Points, in no order, along strands that fork, close into loops and pass close to each other.
Points whose rows are less than 122 apart are linked; no others are.
<480>: [ -2  69 -13  46 -38   2  23  20 -12  29   1  15 -73  -6 -37 -24   0   8
  19  45  22  31  22  25  28]
<739>: [-20  -9  -8   9  16  30  15  57 -16  48  32  -9 -14 -21  57   7  13  11
  40   0  37  -5  10   2  43]
<512>: [ -9  22  -7  16 -40 -57   9 -67  24 -30 -37  17 -34 -14 -41   9 -39 -37
 -44  23  -2  29 -31  35 -60]
<129>: [ 33 -10   5  33 -50  46  13  48 -27  37  11 -40  17  36  13   6  11  -3
   0  27  30  -5 -12   0 -22]
<654>: [ 18 -52  49   1  -1  58  33   1 -21  28  12 -62  26 -26  32  26 -22   8
   3 -39  31 -32  -1  -1   3]
<525>: [ -6  -6   3 -36  45 -23  12   0  15  -8  20  41  62  15  67 -21 -24  22
  23  -8  45  18  53 -22  17]
<376>: [-12  39  -8  -1  -3 -48  16 -68  20 -37 -21  21 -44 -16 -38 -32 -59 -13
 -30  45  -3  57 -34  60 -39]
<768>: [  0 -32 -10   1 -36 -33 -10 -26   9 -35  10 -13 -22 -27 -13   7  13 -11
 -43 -18 -16 -39  69  20 -20]
<345>: [ 53   1  19 -12 -61  -4  23 -49  21  29  35  45   0 -38 -57 -20 -16  44
 -48  37  -2   4  -6  -6 -32]
<638>: [  6 -11   9  39 -14  26  17  27  33  65  34 -36 -25  -8  47  14  10  -2
  32  -2  23  13 -28  -7  50]
<455>: [-29  29 -48  42   0 -29   3 -18  12 -70   9  15 -68 -17 -29 -61   2  -3
 -15  39 -15  25  32  36 -25]
<655>: [  8   1  -1 -50  21 -14  11  24 -30 -79 -12  -5  66  11  46 -26   5  19
 -17 -49  -6   7  37 -24  14]
<142>: [-53   0 -35 -32  44   1  16   5 -13  27  35  23  36 -60  33 -12   4  30
  49  11  -4 -30  10  -7   8]
<310>: [ 13  53   5 -31 -28 -46  -7 -51  11  13 -32  45  31  42 -41   4  -3  13
   2  46  -4  38  -3 -11 -33]
<618>: [  5  -2   1  20 -16  31   2  50 -49  -1  34 -34  13   4   1  -4  33 -11
  14  40   4   1  19  39  -2]
<183>: [-20 -12  13  14  29  33  48  55 -28  16  31 -17  11  -9  66  -6 -15   6
  31  15  63  37  35  10  17]
<52>: [  4  -3 -27 -59   2 -57  18  -4   6  11  10  68 -15  15 -23 -12  -8  10
 -19  25   5   2  58   5  35]
<612>: [-39  48 -42  60   5  -1  -3  24 -61  31 -30 -13 -44  12 -16  21  22 -23
  23 -28 -11  15  -9  37   6]
<160>: [-72   5 -75   5  34  11  -4 -13 -14  20  50  29  25 -56  26  -9  19  34
  36  -3 -17 -30 -11 -35  -8]
<623>: [ 28 -28  34 -41   0 -13  -1 -29 -14 -23 -50   5  59  59 -20   2 -22  -4
 -54  10  31 -12  34  -3  -4]
<268>: [  0   6  21   9 -11   8   2  19 -59  38 -66 -36  -7  41 -18  54  11 -47
  24  -9   4 -20 -11   9   0]
<460>: [-10  -8 -30  23  41   2 -23   4  47   9  39  28  28  -1  63 -10   3  20
  26 -25 -12  22 -17 -27   9]
<684>: [ -3  17  -2 -32  37 -27  -8  11  -9 -50   8  34  58  -1  54 -22  11  33
  36 -47  16   3  35 -33  19]
<469>: [ 27 -36  16  -2   4 -13 -23 -33  15 -19 -51  25  44  37  -5  20  16 -29
 -38 -75   1 -53  -6 -35   5]
<409>: [-47  11 -44  14 -22  -2 -15  11  25 -47  25   7 -63  -1  -9 -10  -2 -13
  55  40  11  -4  -1 -33 -21]
<134>: [ 14 -11   4   9 -40  20 -24 -38  48  40  -6   9  19  -2 -36  10   1 -25
 -38 -10 -37 -57 -29 -19 -15]
<57>: [-50  19 -57  21 -16 -15  -9 -10  13 -57  32   2 -60 -24 -16 -38  -2   4
  20  20  -8 -13  32  -6 -13]
<459>: [ 48  20  34 -28 -61  10  21 -16   5  52  49  15  16 -32 -52 -12 -12  35
 -13  52  11  18 -21 -12 -14]
<369>: [ 24  -6  23  10  47  27 -48  11  18  22 -11 -37 -16  15 -24  22  44  12
   6 -44 -24   6 -74 -31  45]
<390>: [   7   24   29    8   25  -36  -15    3  -22 -101  -29    7   29   -7
   -6  -12   51    3  -18  -27  -48   22   -4   40  -16]
<605>: [-18  14  -1  33  60 -28 -28  18 -12 -82 -23  17  -2 -16  -2 -11  16 -14
 -19 -19 -58  43 -41  46 -20]
<407>: [ -2  73 -29  56 -20  -6   0   8 -14  37 -26   9 -39  10 -16 -18  -6  -1
   4  -1  -4  26  26  46  32]
<513>: [ 42 -41   1 -17 -55 -21  23 -72  16   9  44  32   8 -18 -14   3 -23  39
 -58  12  35  -1  41   9  -9]
<32>: [-17   6 -22 -43 -12 -91   0 -42  -3 -26 -21  42 -39   8 -30  13   7 -10
 -14  15   8  11  77  13  13]
<162>: [ 25 -25  38 -24  20   6  -6  -7 -15 -16 -71   2  66  49 -14  14   1 -35
 -37 -26   2 -38  -8 -28  -3]
<136>: [ -8   1   6 -45   0  10  21 -23  29  56  32  12  29 -43  20   7 -23  25
  28   0 -10 -10  12  -7   4]
<316>: [ 18 -17  -7 -66  16 -26  16 -10  25  21  15  56  22  21  33  -4 -37  21
 -18   9  42  21  55  -9  21]
<639>: [ 23   2  -4  29  21  -2 -44  -6  54  -2  21  16  16   7  22 -13  11  29
   3 -20 -19   7 -20 -15   2]
<603>: [  8  -4  -1  11 -29   7   7 -39  49  26  -8  19 -22 -22 -71  -7 -17 -26
 -47   8 -53 -37 -25   6 -13]
<46>: [-21 -13  31 -16  15  45  26  61 -52 -21   7 -46  44  10  68  -4 -31  12
  12   9  65  33  26 -20   5]
<204>: [ -5  28 -29 -15  -7 -33 -40 -27   5   0 -22  27  39  59   2   1   0 -10
  28  11 -11   7  15 -28 -29]
<284>: [ 22 -16  64 -26  44  32  52  42   3 -38  -6  -5  35 -14  79   7 -13  32
  12 -48  30  13 -21 -13  40]
<281>: [ 17 -35   1  -8 -56 -30   3 -51  20 -17  43  -4 -10 -36   3   3 -15  18
 -32  -3  20 -27  63  17 -26]
<615>: [-14 -10   7 -28  29  16 -35  14 -46  13   1 -14   9  -8 -23  22  32   7
  20 -19 -41 -25 -15   4   2]
<325>: [ 32 -23  44 -28  40  34  28  38  -7  -9   5 -14  28 -15  57  34  24  39
  19 -79  11  -1 -33 -23  43]
<149>: [  3 -31  -3 -25   0 -64  -5 -23   2 -31 -20  12 -25 -15 -23  -2  26 -30
 -46 -20 -19 -32  82  22   8]
<692>: [-17   2 -13  50 -31 -29 -10 -44  49 -28 -54   1 -46  15 -24   9 -35 -60
 -16   5 -21   6 -57   9 -60]
<5>: [-10  19 -14 -12   2 -21  -3 -17  13   6 -17  22 -31  -6 -44 -12 -16 -16
 -11  25 -60 -10   0  30 -16]
<74>: [ 16 -38  41   9 -25  43  27  29 -30  -4 -12 -65   6 -15  20  21 -26   2
 -22 -47  53 -53  26   4  27]
<381>: [ 10 -31   0  14 -27  25  24  41 -48  23 -19 -50 -27  10   4  15  -6 -29
 -22 -29  39 -44  47  21  30]
<484>: [ 18   3 -25  65  -1  -4 -67 -15  57 -25 -22  -2 -23  42  11 -20  21   8
   9 -18 -28  22 -44 -33 -31]
<172>: [ 18 -35  42 -34  14  22  14 -15  13  42  23 -20  46 -32  32  21 -26   9
   2 -16   2 -33   1  -1   5]
<131>: [-10  38  -8 -16  16  30  22  14  17  22  43  14 -58 -46 -47 -58 -15  16
   4  56 -32  -2 -18  28  29]
<419>: [-31  24 -17  18  41 -12 -26   0 -11 -29 -18  14  -7   2 -23 -17  -9 -28
  -1  27 -56  24 -30  36 -11]
<377>: [  2  51  -6   5 -12  28  29  43  20  39   9   7 -79 -20 -44 -33  -7  -7
  20  57  -9  22 -35   4  28]
<478>: [-35  -1 -28  29   7   2 -37  -1   5 -74 -18 -11 -78  29 -18   1  10 -32
  59   6 -12   9 -40 -25 -35]
<27>: [ 23  -4  21  19  26  40 -12  39 -22  13  17 -45 -11   6  18  45  46  25
  24 -60  16   2 -46 -28  28]
<217>: [ 16   2  45 -10  24 -11 -16  -1 -22  11 -74  -9  44  52 -16  47  12 -50
   1  -5   0 -13 -35  -4   5]
<125>: [  0 -13 -11  56 -20   1 -41 -19  42 -41 -25 -20 -71  24 -13  10  -1 -35
  23  -2 -16   8 -56 -16 -42]
<194>: [ 20 -26  19  33 -47  33  40  25  41  96  31 -48  17  -9  49  19   5  -9
  24  21  21  26 -35 -16  21]
<681>: [-19  13  -6  34   2  11 -13  17 -47  41 -55 -36 -34  18 -30  65  27 -45
  17 -28  -4  -3 -53  11   4]
<589>: [-63 -10 -62  31  12   7   1 -14  36  20  59  18 -21 -36  52   3   0  10
  45 -23  -5   3  -9 -39 -14]
<695>: [ -7   5  17   4  62  23 -46   5  -3  12   4 -17 -34  -2 -25   5  16  11
  15 -20 -50 -17 -53   0  29]
<285>: [-48  -9 -32 -23  46   1 -26  22 -58 -14   0 -16   8 -28 -39  -9  60   6
   5  -3 -53 -25   2  12  -4]
<610>: [ 38 -39  11  14 -48  55  33  29  15  65  27 -23  27   2  16  15 -10 -19
 -25  29  26  -8 -31  -8 -15]
<88>: [ 13 -23  28 -40   0  31   5  38 -35 -26  12 -29  62  29  36 -14 -18  16
 -21  29  40  18  29  -5  -4]
<634>: [ 24  43  30 -34 -26   2   4 -19  -7  20  17  10  24  21 -43  -4   4  29
   0  75   4  23   6  15  -7]
<696>: [ 22 -17  13 -60   4 -12  -8  14 -29 -49 -26  -6  72  46  16 -23 -32   5
 -48  -2  23   9  50 -25  -9]

A tip is a point with one link. Name the tips that can be reached along the links from each point below, in the order of the rows.
<52> => <618>, <469>, <204>, <131>
<478> => <376>, <455>, <381>
<603> => <134>, <390>
<27> => <284>, <285>

A fork is a point with three links, a tip a point with one. Leave the first point through the second and follow the links. Name the first fork or tip that comes.
<149>; <768> => <204>
<268>; <681> => <131>
<131>; <377> => <162>
<381>; <74> => <125>
<513>; <281> => <696>
<285>; <615> => <284>

Name the points in between on the shortest way along the links from the first point to the second, in order.
<480>; <610> => <407> <612> <681> <268> <217> <162> <623> <696> <88> <46> <183> <739> <638> <194>
<172>; <376> => <136> <142> <160> <589> <460> <639> <484> <125> <692> <512>
<684>; <281> => <525> <316> <52> <32> <149> <768>
<634>; <32> => <459> <345> <513> <281> <768> <149>
